Points on a hilly landscape, in no order, each with its height.
From any point a ball takes the steepest step (drop divided by distance) to one of its 6 nearest points. It stops when none of these is lower. Distance is the straight distance between rows; heights are no part of it.
(902): [ 95 168 155 150 166 182 120 163 118 115 149 134  99 133 164 103 101 120
 165  86 155 147 112 155 104 142 124 168 129 158 138 104 105 121 133 134
 155 104 121 108 103 109 116 109 175 135 184 137 107 133 114 113 154 143
 127 127 156 101 157]  height 57
(1035): [155 104 112 145 121  71 144  98 135 114 134 136 144 124 112 137 113 172
  89 164 105 112 146  83 128  92 116 135 105 134 143 108 148 149 116  98
 104 176 144 154 160 120 118 133  68 107  85 111 117 136 136 127 110 106
 138 105 121 177  73]  height 476
(706): [148 152 157 134 111 138 136 135  95 138 118 115 163  96 132 138 161 111
 136 173 149  88 136 136 117 115 142  96 141  84 101 137 129 120 158 106
 143 134 144 136  87 112 136 154 169 139  95 118 144 168 169 145 116  74
  82 121 115 110 136]  height 506
(1037): [100 117 100  95 145 131 110 117 148 156 180 131 107 132 129 135 100 112
 154  87 106 173  98 115 157 121 173 163 115 134 127 123 120 126 149 151
 100 119  87 113 168 148 143 109 137 134 142 124  96 113 110 141 113 179
 174 115 148 150 109]  height 582
(471): [125  96 114 103  99 145 129 133 130 148 110 139 141 133 138 118 128 130
 129 135  94 138 142 132 139 126 113  93 124 127 134 145 135 120 110 154
 125 126 115 137 155 161 138 123 105  98 134 127 141 137 141 131 117 138
 127 141  99 131 110]  height 518
(447): [123 130  97 122 128  91  80 104 157 120 121 153 128 160 112 141 124 130
  68 125 102 153 137  76 129 113 129 128 143 146 154 110 125 168  88 153
 115 128 143 145 162 116 139  92  31 115 124 110 106 103 135 134 104 128
 164 102 126 174  75]  height 781
(618): [122 102 118 132 115 132 123 116 136 117 116 120 128 122 141 108 157 134
 137 168 154 116 128 152 143 113 126  80 125 109 111 157 134 135 135 119
 127 142 126 145 111 130 143 132 127 127 121 120 138 143 153 131 119  82
 110 112  69 123 132]  height 479
(141): [150 102 132 156 120  91 146  99 152  89 125 124 132 119 102 130 163 153
 121 166 173 116 132 145 128  91 112  99 130 103 134 172 149 151 138  98
 113 170 132 151 111 122 141 132 116 123  96 139 123 131 134 127 144  67
 112 104  95 134 146]  height 507
(928): [166 159 144 162 140 107 152 155  77 112 104 113 155 114 122 141 177 107
 156 156 169  69 130 161 118 110 122 118 133 139 102 118 137 128 133  66
 142 134 160 137  58 101  96 200 186 135 103 113 159 152 163 152 110  96
  81 122 141  55 199]  height 392
(567): [160 128 171 156  90 106 161 123 122 127 123 123 161 106 110 140 159 141
 131 171 178 105 130 142 125  97 124  90 146  64 146 181 151 126 150 109
 113 155 140 151 101 104 135 139 153 126  87 148 135 155 139 154 128  54
  85 115  93 126 144]  height 888
(340): [141 121  95 127 133  87  90 105 150 113 125 157 128 155 114 133 125 145
  71 150 107 143 135  79 120  98 135 126 135 147 149 109 134 166 101 127
 100 145 141 154 157 112 127 119  44 122 113 100 108 108 128 127 103 121
 155  98 115 176  71]  height 565
(836): [147  85 111 128 107 121 128 134 144 123 116 148 141 124 113 123 116 146
 110 148 106 142 153 113 122 106 100 100 123 127 139 129 121 163  99 134
 125 131 140 157 149 142 124 116  71 117 104 129 128 107 134 132 133 106
 118 119 103 149  91]  height 357
(700): [105 163 135 111 131 105 129 139 118 139 113 125 102 146 133 132 147 113
 124 105 142 115 111 145 133 164 140 154 140 130 123 133 121 133 136 120
 118 115 113 106 114 118 122 145 162 138 132 109 165 130 122 102 118 159
 129 158 119 113 119]  height 346
(849): [119 122 114 101 109 144 139 128 133 159 142 128 129 128 134 134 118 133
 134 104  93 131 122 131 146 132 138 134 135 128 141 145 141 119 121 158
 114 132 102 113 170 156 151 144 140  96 134 123 147 141 128 123 110 164
 140 144 131 128 110]  height 568
(599): [ 95 130 139 149 170 198  99 129  97 148 164 121  90 134 164 102  72 138
 156 104 115 151 121 109 113 151 152 155 119 143 123  94 107 111 115 149
 171  90 138 106 131 151 110 109 164 148 178 129 100 124  88 111 172 179
 148 137 181 129 152]  height 651
(1060): [ 96  97 123  91 127 138 105 123 166 123 151 123 130 163 126 142 115 133
 112  91  91 163 142  93 147 134 136 115 119 155 132  99 134  97 129 175
 124 122  99 120 173 139 166  93  63  94 148 155  95  91 114 131 108 159
 188 141 161 169 129]  height 569
(102): [132 142 124 121 127 149 117 122 104 133 117 112 132 119 139 115 163 105
 123 165 140  91 133 149 132 133 149  99 131 110 102 143 138 116 156 111
 126 140 120 129 107 123 137 162 152 136 117 106 155 153 157 118 128 107
 110 124  97 110 121]  height 519
(430): [114 133 121 109 123 137 141 132 140 173 151 123 113 123 132 147 107 128
 146  88 109 143 107 119 139 146 156 166 137 116 139 138 123 126 127 151
 108 129 108  98 160 152 140 134 158 117 129 123 139 137 121 127 119 183
 142 133 148 138 104]  height 641
(47): [148 128 149 140 109 133 136 123 113 133 124 118 159 101 134 132 160 131
 137 185 161 108 134 142 122 107 138  86 133  80 120 155 141 120 157 108
 128 150 137 136  95 111 143 137 146 134  96 131 144 160 159 143 129  63
  90 111  88 124 132]  height 838
(783): [100 144 146 135 156 145 129 160 128 146 143 116 102 115 150 124  99 135
 160  86 137 166 100 112 104 166 133 166 134 134 140 102 104 127 122 130
 150  96 130  86 119 132  96  98 163 150 150 143 132 128 108 121 141 172
 135 131 156 125 132]  height 574
(782): [155 167 139 124 120 128 135 135  92 132 113 126 133 129 116 138 146 105
 114 132 134  81 131 160 111 158 137 136 127 118  98 126 134 117 147 101
 129 108 142 135  97 111  97 168 185 153 115 107 166 129 128 122 155 125
 105 154 140 103 133]  height 178
(257): [156 109 151 152 107 120 148 111 139 119 128 126 151 112 120 122 159 141
 133 180 175 117 128 144 125  97 137  88 134  77 132 171 154 136 153 109
 117 157 138 151 101 111 143 135 143 124  94 143 139 143 140 149 135  59
  95 101  83 130 142]  height 745
(751): [151 148 140 127 122 140 131 130  92 139 114 104 156 103 135 131 154 113
 124 168 141  80 142 138 121 128 152  99 135  98  98 131 132 109 154 108
 139 137 130 134  96 121 135 162 170 141  99 115 149 159 160 130 130  90
  93 134 116 106 125]  height 494
(486): [162 106 133 158 118  79 153 105 152  87 118 120 133 115  92 128 160 150
 115 161 177 105 138 137 128  88 115 104 126 102 143 172 155 149 137 103
 109 174 139 153 117 121 134 139 120 124  90 140 126 133 130 128 138  64
 117 106  94 130 151]  height 504
(985): [116 112 111  93 119 142 135 125 141 158 150 132 130 131 133 130 111 129
 142  98  87 143 119 128 140 126 145 141 139 125 141 143 147 113 122 156
 108 140  87 116 173 153 153 142 135  92 140 128 141 130 120 127 114 170
 151 131 140 133 107]  height 522
(968): [ 98 138 140 150 163 183 116 148 102 144 156 116 100 124 158 105  80 143
 163  96 129 161 115 107 111 158 144 163 123 146 127  97 105 116 118 146
 172  91 138 102 120 150 109 102 163 146 175 147 108 127 103 118 153 170
 143 131 175 123 144]  height 560
(184): [142 120 101 137 131  84 106 101 146 113 130 153 136 150 109 133 114 154
  88 158 103 140 138  81 124  90 128 128 123 143 143 111 141 165 100 119
 102 153 138 160 157 118 127 120  55 112 102 102 114 111 131 133 108 116
 150  95 114 177  65]  height 466
(12): [112 154 126 109 131 121 127 130 114 140 107 113 111 139 140 128 163 107
 119 130 134 100 116 152 146 150 138 130 138 126 115 140 125 135 133 118
 117 125 114 113 118 130 132 154 158 124 128 101 159 140 141 108 107 137
 132 152 112 112 115]  height 517
(139): [113 126 109 104 143 138 124 133 134 163 169 120 103 109 122 132  96 123
 148  89 114 167 100 116 138 136 159 171 132 121 129 123 116 122 133 149
 109 126 104  94 160 157 131 125 160 144 133 125 124 127 111 134 123 185
 149 115 158 148 101]  height 697
(330): [107 125 121 100 109 140 138 136 134 160 109 120 128 138 146 127 139 128
 129 134 107 112 126 139 154 140 120 110 130 125 135 146 134 125 123 143
 128 127 117 130 135 145 149 138 136 101 135 111 148 147 138 116  97 143
 133 160 107 121 114]  height 180
(784): [126 100 113  90 127 132 103 126 149 125 133 145 144 140 115 115 124 112
 116 109  92 166 147 112 127 119 119 113 147 148 139 122 142 124 114 157
 116 133 100 142 165 137 156 115  68  92 152 143 124  93 133 135 113 141
 153 119 120 137 109]  height 484
(319): [113 105 109  87 125 136 118 120 146 140 157 136 141 143 125 124 122 122
 137  92  92 161 127 120 148 112 145 135 137 141 136 131 155 109 121 162
 108 141  89 127 180 145 158 130 103  86 159 137 123 107 129 136 107 160
 159 128 136 143 122]  height 428
(1153): [143  90 115 141 116  90 144 111 156 102 112 122 123 128 117 125 145 148
 126 163 161 126 133 141 145 100 100  87 120 107 126 153 128 160 128 108
 122 155 139 153 119 127 131 126 106 125 100 136 121 121 132 126 125  71
 119 114  88 138 140]  height 302
(854): [ 98 118 119 132 176 191 102 122  91 155 164 112  98 125 136  94  77 129
 153 101 114 173 115 104 115 149 158 168 121 154 123  95 108 121 112 153
 163  99 137  94 138 164 106 103 155 158 180 139 105 119  94 121 159 182
 151 122 172 141 136]  height 677
(975): [109 112 121  98 129 119  90 120 167 125 129 125 133 150 117 145 121 131
  83 104  86 168 153  81 130 137 124 120 136 153 136  97 119 119 108 179
 138 125 115 110 180 128 165  72  27 102 135 149 100  95 130 126 114 148
 177 126 151 169 111]  height 531
(562): [155 113 136 169 134  47 163  98 150  79 100 124 140 108  83 141 165 157
  96 168 155  85 132 117 127  92 108 122 140 115 163 170 162 134 133  85
 116 194 132 142 136 120 127 148 101 117  88 138 128 152 141 129 123  78
 123 122  99 133 140]  height 621
(1027): [100 121 101 126 178 203  83 113  83 157 166 129 101 152 152  88  66 118
 142 102 105 158 121 126 118 149 158 175 119 154 114  93 105 119 110 158
 162  85 128 108 138 159 118 113 157 140 201 126  87 119  79 105 174 197
 144 146 181 133 153]  height 768
(1001): [ 85 157 162 149 162 173 116 159 117 120 145 121  98 134 168 106 100 134
 159  92 148 154 106 143 110 146 128 168 126 151 139 102 105 121 128 129
 164  93 129 106 112 115 108 105 165 145 179 142 113 132 110 116 146 157
 133 136 155 110 155]  height 364
(1165): [146 111 121 156 125  48 166  90 149  95 108 120 131 110 100 148 133 166
 101 161 139  95 143 104 147  83  83 134 116 128 151 137 137 149 131  90
 115 183 149 148 131 130 121 130  84 116  84 124 104 145 143 119 100  80
 129 128 110 150 127]  height 534
(491): [136 166 134 115 129 119 131 137  98 128 115 125 119 141 125 128 152 107
 114 113 143 100 120 156 116 165 150 152 135 125 105 138 130 123 149 105
 108 120 125 115 103 108 113 158 166 156 129 106 170 124 122 108 146 145
 109 145 131 107 123]  height 124
(714): [119 109 121 100 101 152 144 133 131 155 120 137 138 128 137 125 126 140
 131 129  89 129 133 129 147 133 117 101 128 120 136 142 138 115 116 155
 126 127 111 128 158 162 149 136 121  92 137 127 145 135 138 123 112 145
 128 148 110 123 105]  height 570
(879): [164 181 151 140 103 135 154 136 110 119 103 146 136 124 128 147 135  95
 139 122 149  90 122 174 119 161  97 145 111 124 108 131 123 114 136 104
 136  95 168 145  78  90  81 157 189 162 125 129 145 123 112 142 151 126
  90 154 142  74 167]  height 351
(46): [137 171 138 121 130 120 130 136 102 118 123 139 106 144 125 124 145 106
 129 105 148 111 105 162 108 168 143 166 131 133 119 139 129 119 143 107
 112 112 128 111 108 102 105 140 170 154 140 118 168 121 117 107 155 150
 109 139 136 108 124]  height 242
(744): [129  86 113 118  97 131 142 134 146 126 106 130 134 131 125 122 131 142
 129 154 112 136 143 132 139 116  95  77 114 122 127 141 121 151 108 134
 132 128 135 152 128 143 134 114  96 119 120 128 133 123 141 128 125 105
 111 135  92 132 118]  height 309
(185): [142 180 157 136 125 144 139 144 106 109 122 152 124 131 127 125 121 107
 142  95 150 129 113 172  94 166 125 168 120 140 127 138 126 107 151 117
 119 103 134 117 101  94  96 123 168 163 154 133 154 117 113 121 172 148
  99 125 136  92 137]  height 440
(551): [139 124 133 132 122 145 121 118 112 134 122 118 150 109 140 123 160 125
 135 178 146  97 132 142 130 122 146  88 135  95 105 145 141 118 153 117
 130 144 132 137 103 122 144 139 150 137 106 117 149 153 157 135 128  84
 102 109  91 120 128]  height 800
(441): [113 116 100  88 131 131 123 110 151 152 173 135 121 132 125 131 109 121
 142  91 102 162 109 124 154 120 155 156 131 124 135 128 135 108 137 163
 105 136  83 119 169 149 153 131 133 108 144 127 119 116 109 138 104 179
 169 122 149 145 117]  height 535
(741): [165 107 164 168 103  82 171 118 135  89 112 126 151 115  88 139 165 152
 110 169 170  98 141 135 114  94 119 102 139  85 162 181 163 132 146  94
 109 167 135 147 122 107 129 147 137 118  87 155 131 141 122 135 138  51
 100 120  96 133 146]  height 670
(1116): [146 163 138 122 126 125 134 129  98 125 115 126 130 137 123 129 147 103
 110 125 137  90 124 153 112 160 148 147 130 127  98 130 133 117 151 111
 118 113 131 118 101 108 112 165 174 147 117 107 165 127 125 109 149 132
 101 150 133 105 122]  height 103
(217): [141 106 105 116 130 110  91 118 151 112 124 159 140 148 104 122 120 134
 101 138 102 156 148  99 109 106 121 114 148 140 142 120 126 156  99 142
 119 132 123 150 159 128 138 121  44 116 116 114 125  98 135 136 120 123
 135  95 113 161  82]  height 537
(1045): [146 102 118 155 122  70 159 109 161  88 113 118 122 123 103 138 143 153
 117 160 159 108 136 120 136  86  91 114 115 116 135 147 135 163 129  99
 111 170 144 156 117 130 125 129  99 116  90 127 111 127 133 121 123  75
 127 114 105 142 144]  height 420
(405): [159 170 147 148 127 122 147 150  91 113 102 117 148 114 122 141 159 112
 145 142 165  72 132 164 126 121 119 125 133 131  98 111 131 134 130  75
 141 119 166 146  60 103  92 199 197 147 113 114 149 135 150 152 112 107
  93 141 144  65 186]  height 330
(880): [112 119 108 120 111 100  91 110 170 128 123 132 134 150 120 148 113 134
  66 118  86 160 151  61 124 145 135 130 138 139 136 108 117 137  95 183
 135 125 132 117 184 122 156  64  16 116 132 132 102 116 142 132 118 146
 170 106 145 188  81]  height 653
(669): [151 166 148 133 116 121 139 135  90 132 102 116 150 112 114 147 155 110
 123 141 143  68 132 149 119 131 127 118 125 122  94 117 129 122 141  91
 147 110 160 142  69 107  99 188 195 151 103 112 153 142 139 135 123 112
  93 156 143  90 157]  height 266
(935): [ 91 144 150 149 158 177 114 154 116 131 154 115 102 122 169 105  85 139
 159  94 138 152 109 121 111 156 134 166 125 151 139  93 104 121 114 138
 170  94 134 101 121 132 106  99 167 143 171 146 107 126 103 116 150 164
 141 135 168 118 152]  height 498
(947): [106 103 115  88 140 127  94 118 161 117 134 137 143 148 117 130 130 115
  96 103  92 174 150  95 138 123 122 120 139 155 139 105 138 118 113 161
 131 129 102 130 171 125 163 100  47 100 152 147 108  92 128 136 105 142
 165 127 133 155 119]  height 101
(718): [107 102 115  85 128 130  94 120 165 127 151 134 140 157 126 129 124 122
 120  95  90 171 134 107 153 115 132 122 133 155 137 109 146 106 128 164
 122 125  90 129 173 130 170 114  75  89 155 153 106  91 123 135 103 150
 180 132 142 148 127]  height 160
(404): [113 106 108 108 128 129  95 120 165 119 140 124 127 150 121 132 105 140
  64 114  88 160 151  67 115 158 146 137 131 142 118  95 113 115 105 187
 128 147 109 100 203 134 171  63   4 117 144 152  97 117 133 110 124 159
 182 114 173 200  90]  height 666
(938): [ 90 116  99 116 183 172  87 118  74 161 169 119  94 141 130  90  79 108
 152 105 103 179 111 108 119 150 166 170 123 162 117  91 106 137 116 154
 156  92 124  96 135 161 105 105 145 160 189 141  94 111  92 118 156 189
 161 115 165 135 129]  height 699
(216): [102 137 121 144 175 218  89 126 113 158 163 135  87 150 170 102  66 131
 150  95 121 144 132 136 123 147 146 160 127 142 127 100  98 107 106 152
 166  80 132 115 127 150 127 114 172 135 178 116  90 122  75 106 184 182
 133 157 188 127 168]  height 658
(1103): [ 87 156 164 149 160 187 112 154 117 123 152 127  96 133 176 104  90 131
 163  92 146 149 117 141 116 138 135 161 124 158 142  95  95 116 127 137
 172  91 134 106 114 124 121 103 173 143 181 140  97 132 102 113 155 152
 139 142 166 104 161]  height 381
(152): [110 122 112 107 125 108  86 118 175 118 122 143 143 146 116 145 127 121
  82 116  97 166 151  79 125 133 123 121 149 149 141 100 119 138  96 171
 137 122 127 125 167 123 153  81  31 106 136 144 106  98 133 134 100 140
 166 117 136 172  98]  height 611
(535): [105 159 137 115 129 109 130 147 127 140 114 125 100 139 131 130 136 120
 130  93 143 122 102 150 126 162 140 160 142 123 130 133 117 140 130 120
 119 106 114 103 115 115 117 130 166 133 134 115 165 125 123 105 126 156
 122 156 131 114 124]  height 376
(110): [154 153 177 147  99 114 153 141 101 144 119 118 164 102 130 147 163 124
 151 177 178  92 123 137 138  87 127  92 146  74 126 146 129 125 147 105
 131 148 147 140  75 102 137 140 167 141  95 126 140 167 168 161 100  63
  69 115 109 112 148]  height 585
(370): [160 106 110 141 126  89 126 114 141 112 125 154 142 130 104 128 112 161
  93 159 106 132 149  93 123  86 122 127 116 134 138 111 140 162 110 114
 101 153 143 164 151 125 116 129  58 114  90 104 114 118 133 126 124 105
 133 104 120 164  75]  height 401
(418): [138  85 112 122 100 132 134 137 140 132 109 140 141 129 128 121 128 138
 129 148 104 145 151 130 132 117  94  86 120 128 134 130 124 151 107 149
 131 127 128 153 140 152 139 117  84 117 123 132 131 120 141 133 132 111
 115 131  97 141 112]  height 367
(688): [157 176 146 132 110 134 141 138  95 124 111 139 134 131 118 141 134 105
 122 114 144  96 124 159 105 163 126 150 124 130 110 134 128 109 147 105
 125 106 148 138  92 100  87 149 185 165 122 120 157 121 111 133 165 146
  95 156 136  94 138]  height 226
(1138): [107  95 119  98 128 130 103 128 167 126 137 120 125 160 120 138 114 141
  86 100  88 161 153  74 133 149 132 120 128 151 134  95 124 104 114 174
 133 126 105 106 185 141 171  77  30 104 150 162  91  92 124 115 120 157
 182 129 169 181 113]  height 644
(808): [156  94 116 145 113  95 138 120 148 114 121 146 137 125 110 130 112 157
 108 153 108 132 156 100 123  94  96 119 112 130 133 121 124 173 111 120
 113 150 141 158 144 135 118 121  66 117  78 113 119 117 132 121 131 101
 122 124 108 164  85]  height 363
(997): [122  98 113 120 107 134 128 129 135 125 105 126 130 132 145 115 149 134
 137 156 128 127 133 140 154 124 103  78 123 120 124 143 119 143 116 134
 135 126 127 144 118 145 138 118 110 117 131 123 137 133 146 123 109 101
 119 131  76 122 125]  height 371
(19): [136 187 163 160 141 173 145 156  99 116 132 156 126 120 143 121 108  96
 155  88 147 130 127 178  95 152 108 160 119 156 135 140 120  95 146 135
 122 112 129 114 108 100 107 118 174 160 162 147 129 137 121 127 183 146
  95 127 135  94 142]  height 538
(954): [110 139 132 128 138 133 136 147 128 160 146 112 102 111 132 135 105 133
 153  83 126 162  97 111 118 160 150 174 138 121 138 119 109 128 118 140
 136 110 119  84 136 153 115 113 170 144 133 134 135 131 107 123 132 170
 138 126 157 137 112]  height 672
(24): [155 166 159 146 135 112 144 154  86 127 101 104 158 100 122 140 167 114
 160 162 163  76 135 152 128 106 123 101 138 116 104 120 124 127 142  80
 143 132 153 130  58 109 120 181 176 144 102 117 154 160 175 155  96  84
  78 127 137  77 177]  height 377
(119): [ 91 118  98  93 166 134  98 123 125 164 176 124  91 131 127 122  97 108
 162  94 101 190  99 103 145 138 176 164 115 142 125 102 101 138 144 154
 122 101  98  93 154 158 130 100 135 161 143 129  92 115 101 141 118 180
 171 101 146 149 107]  height 633
(919): [112 182 164 157 157 184 134 157  99 111 146 147 122 136 155 109 104 103
 157  86 157 137 130 180  98 140 110 163 111 152 136 130 117  98 146 138
 135 114 119 107 109 103 124 121 181 156 173 141 117 141 123 122 178 145
 105 120 152  88 154]  height 667
(635): [102 122 120 124 160 155 111 140 109 161 165 111  98 113 131 107  85 126
 155  96 113 176 100  97 110 153 163 170 126 138 120 100 105 131 120 146
 146 101 125  90 143 160 106 108 155 170 153 140 112 116 106 126 146 178
 151 111 164 138 117]  height 741
(112): [102  83 121  93 133 138 104 126 161 130 153 118 122 164 128 149 109 149
 100  90  85 160 146  81 140 141 140 119 112 149 127  95 129  92 126 178
 128 125  94 107 187 138 170  76  45  99 143 155  89  98 105 117 119 160
 192 137 180 185 118]  height 790
(506): [153 161 159 141 122 125 141 141  88 140 105 103 161 104 122 142 164 111
 133 162 149  71 139 141 119 117 130 102 135 107  95 118 119 122 147  98
 146 128 149 134  71 113 125 174 185 141 100 110 149 154 157 144 107  83
  89 137 137  92 155]  height 324
(848): [119 141 116 115 132 142 120 121 112 138 113 117 127 134 141 113 158 112
 124 154 134  89 118 146 145 139 140 104 134 121 100 144 135 129 141 119
 126 131 121 123 115 132 144 154 146 124 123 100 157 150 152 119 119 115
 117 137  96 111 124]  height 129
(770): [166 172 133 151 115 128 152 142 108 115  99 129 141 118 120 146 151  99
 141 133 160  65 117 179 125 137 110 135 118 136  98 126 135 124 125  83
 138 112 175 156  64  94  83 184 200 151 119 116 147 130 120 150 131 123
  94 146 138  60 196]  height 383
(395): [142 157 136 120 127 135 126 126  86 137 113 117 142 118 131 130 158 112
 116 164 134  79 141 143 116 136 152 115 133 107  93 129 134 111 163 107
 128 130 134 129  97 122 121 171 172 140 105 104 161 151 148 123 134 103
 103 139 118 103 128]  height 341
(660): [124  97 114 113 103 147 137 128 134 142 102 127 138 128 141 121 135 133
 133 146 107 130 137 130 151 127 107  85 125 125 127 143 131 136 114 145
 137 119 125 139 144 153 147 119 104 107 129 129 142 140 147 128 114 121
 128 144  94 127 111]  height 475
(1157): [159 192 139 159 110 145 151 148 113 116 103 153 135 113 138 144 132  77
 153 127 158  82 115 190 125 155  83 140 122 133 112 141 125 121 122  99
 127 103 169 154  78  87  80 168 200 161 130 132 132 126 109 154 146 131
  93 138 127  61 188]  height 516
(487): [157 173 146 124 114 130 140 138  88 137 105 117 146 117 120 149 152 107
 116 139 133  76 134 145 119 148 137 127 127 114  89 125 132 112 151 104
 137 117 150 137  80 111 101 177 188 151 106 108 157 131 129 128 140 110
 100 161 139  89 141]  height 225
(426): [102 108 100  89 135 133 115 111 155 147 176 130 125 148 132 141 112 118
 142  90  94 169 110 116 163 115 155 144 123 140 135 119 146 108 144 160
  99 125  87 115 172 138 158 121 112 100 145 135 100 104 106 141  97 164
 177 130 151 147 121]  height 481
(934): [ 89 146 145 154 166 202 103 149 121 140 159 131  89 138 181 101  74 126
 158  96 135 135 133 142 121 141 137 155 123 151 133  95  97 118 120 142
 172  82 130 112 120 128 128 111 182 132 175 124  90 126  90 105 166 159
 141 154 180 111 167]  height 503
(713): [137  88 115  98 116 148 116 136 138 131 121 148 150 138 114 111 121 128
 128 128  91 154 150 123 123 118 116 103 137 138 138 132 141 126 107 152
 122 132 105 144 168 158 147 130  75  97 142 139 137 109 136 134 127 139
 130 125 117 136 102]  height 514
(156): [141  88 112 112 109 136 123 133 136 136 116 148 149 131 123 116 128 133
 127 142  86 146 147 124 125 121 101 100 131 132 137 136 133 138 105 149
 129 130 118 145 153 152 137 121  78 107 123 136 135 115 141 134 132 123
 120 132 104 130  97]  height 434
(591): [100 157 145 125 137 123 132 156 129 140 128 121  98 125 134 134 121 128
 143  92 149 145  95 133 121 168 140 165 135 128 136 123 109 133 129 121
 139  99 123  94 119 119 108 111 167 145 141 132 142 124 115 115 125 169
 132 136 141 121 120]  height 536
(186): [111 169 156 130 145 133 125 158 121 112 133 137 111 133 142 120 131 114
 151  87 158 149  98 150 106 161 130 167 129 145 134 126 113 127 136 117
 129 101 125  97 101  99 101 111 163 147 164 138 141 119 112 113 148 154
 114 127 133 108 131]  height 623
(339): [107 123 108 115 152 142 123 134 128 159 168 112  98 104 130 121  94 120
 155  91 114 180 100 108 127 141 166 170 132 129 122 115 114 136 131 153
 117 120 111  91 149 163 123 110 153 155 143 131 115 126 107 132 127 184
 150 108 156 146 106]  height 716
(42): [144 103 122 148 112  65 162 107 151 107 115 119 130 117 102 143 122 160
 103 160 129 115 143 108 137  84  89 126 109 127 141 129 124 166 114 100
 120 166 150 154 130 128 119 127  78 110  82 123 111 130 134 120 111  82
 132 131 113 160 115]  height 446
(778): [123 114 118 117 127 147 120 120 123 129 108 116 128 124 150 111 160 125
 135 165 146 109 126 145 153 123 133  83 133 114 110 152 134 126 137 118
 123 135 126 135 112 135 147 139 131 129 132 112 152 145 156 125 112 101
 119 126  79 112 131]  height 595
(1082): [ 96  84 109  91 127 139 112 123 173 138 164 123 117 165 136 148 103 149
 123  82  85 161 127  89 157 140 153 123 102 142 131 104 136  91 140 169
 118 116  92 119 178 139 164  86  71 102 142 144  92  95 105 133 110 160
 197 143 173 181 124]  height 663
(280): [137  89 117 138 113 101 143 125 149 112 109 132 133 121 118 124 135 152
 124 157 143 134 134 127 138 103  87  87 111 117 126 142 116 166 116 112
 123 133 141 159 118 144 127 115  92 126 102 126 116 122 131 127 121  87
 123 127  85 145 130]  height 264
(493): [151 196 158 156 122 168 149 156 104 128 116 164 135 119 136 132 116  90
 145 100 149 115 128 175 102 156  88 151 113 139 134 143 125  95 142 125
 129 105 145 130  88  98  93 125 186 164 139 145 132 136 113 130 177 141
  92 136 130  79 151]  height 62
(857): [ 92 103 104  91 127 134 114 112 172 145 175 128 114 160 135 151 107 128
 141  81  93 172 110 105 166 121 160 136 103 144 137 112 132 105 151 165
 107 112  85 123 167 134 162  92 101 111 139 132  90 102  94 143 103 168
 193 137 166 158 123]  height 577
(852): [108 130 135 134 155 151 123 151 119 155 151 115  99 108 139 111  90 142
 161  89 121 166 103 112 110 164 145 169 132 135 132 105 106 125 116 142
 148 100 130  85 132 149 100 104 161 154 149 142 122 125 108 124 142 172
 135 118 165 130 125]  height 660
(44): [105 143 128 107 115 123 141 134 134 163 116 121 112 130 140 144 126 121
 136 108 116 121 112 136 144 154 129 145 135 119 139 135 122 131 122 142
 118 119 111 108 145 141 140 137 157 116 131 108 156 143 123 111 102 161
 137 162 129 126 114]  height 575
(400): [146  83 113 132 103 106 142 130 147 122 109 138 133 128 115 124 124 154
 120 150 117 137 149 120 128 100  87  98 114 124 129 131 115 164 110 128
 129 140 140 157 133 142 129 114  77 124  95 125 122 112 133 129 136  97
 116 130 102 151 106]  height 325
(347): [178 161 129 179 128 145 160 154  98 100 107 140 145 109 141 143 149  98
 153 141 169  61 118 207 103 133 114 143 131 129 114 141 130 133 129  77
 127 122 166 162  77  82  73 198 213 132 115 113 142 144 114 152 150 109
  71 111 125  42 207]  height 511
(412): [165 117 152 169 129  53 173  98 140  73  95 134 151 100  80 143 167 143
  93 172 148  79 145 127 117  89 111 113 152 102 175 177 171 117 138  85
 117 194 135 139 132 115 129 156 106 106  87 143 133 156 133 124 129  66
 106 123  96 124 146]  height 659
(388): [129  94 112 133 111 117 134 119 145 112 107 120 131 124 131 117 149 139
 137 162 149 131 127 144 149 108 102  76 119 110 121 150 129 153 123 120
 128 136 141 148 115 138 138 119 104 129 112 129 130 132 144 134 127  80
 115 118  78 135 135]  height 50
(306): [131  92 119 140 114 117 130 115 144 105 116 123 129 125 131 115 151 143
 132 168 158 125 132 142 144 107 116  82 124 108 122 161 129 152 128 113
 126 142 135 145 110 131 133 124 114 124 116 134 134 132 144 134 126  82
 112 101  76 129 133]  height 293
(297): [150 104 130 145 114 121 131 112 138 106 122 118 135 113 125 115 163 139
 131 174 168 119 132 143 132 111 130  84 127  92 121 165 143 141 146 113
 114 154 134 147 103 123 142 133 132 131 106 137 139 137 145 139 137  69
 107  98  82 128 139]  height 223
(296): [143 120 127 150 112  25 170  85 142  91 105 116 142 105 111 145 144 161
  90 174 125  93 135  90 148  87  91 132 122 135 160 136 147 120 135  81
 118 191 147 142 138 119 116 125  77 104  95 129 126 164 173 134  81  89
 134 128 106 146 128]  height 626
(1067): [154 124 131 164 127  27 165  81 143  75  89 125 148  99  98 147 162 150
  90 175 136  83 135 104 136  93  99 125 145 128 166 159 169 113 127  77
 122 197 145 137 139 121 124 146  79 105  98 130 132 165 173 129  93  91
 120 120  97 124 139]  height 645

Where does a ball stop that starts at each point below?
(139) | (947)
(340) | (388)
(339) | (947)
(119) | (947)
(954) | (1116)
(1035) | (388)
(430) | (947)
(217) | (388)
(447) | (388)
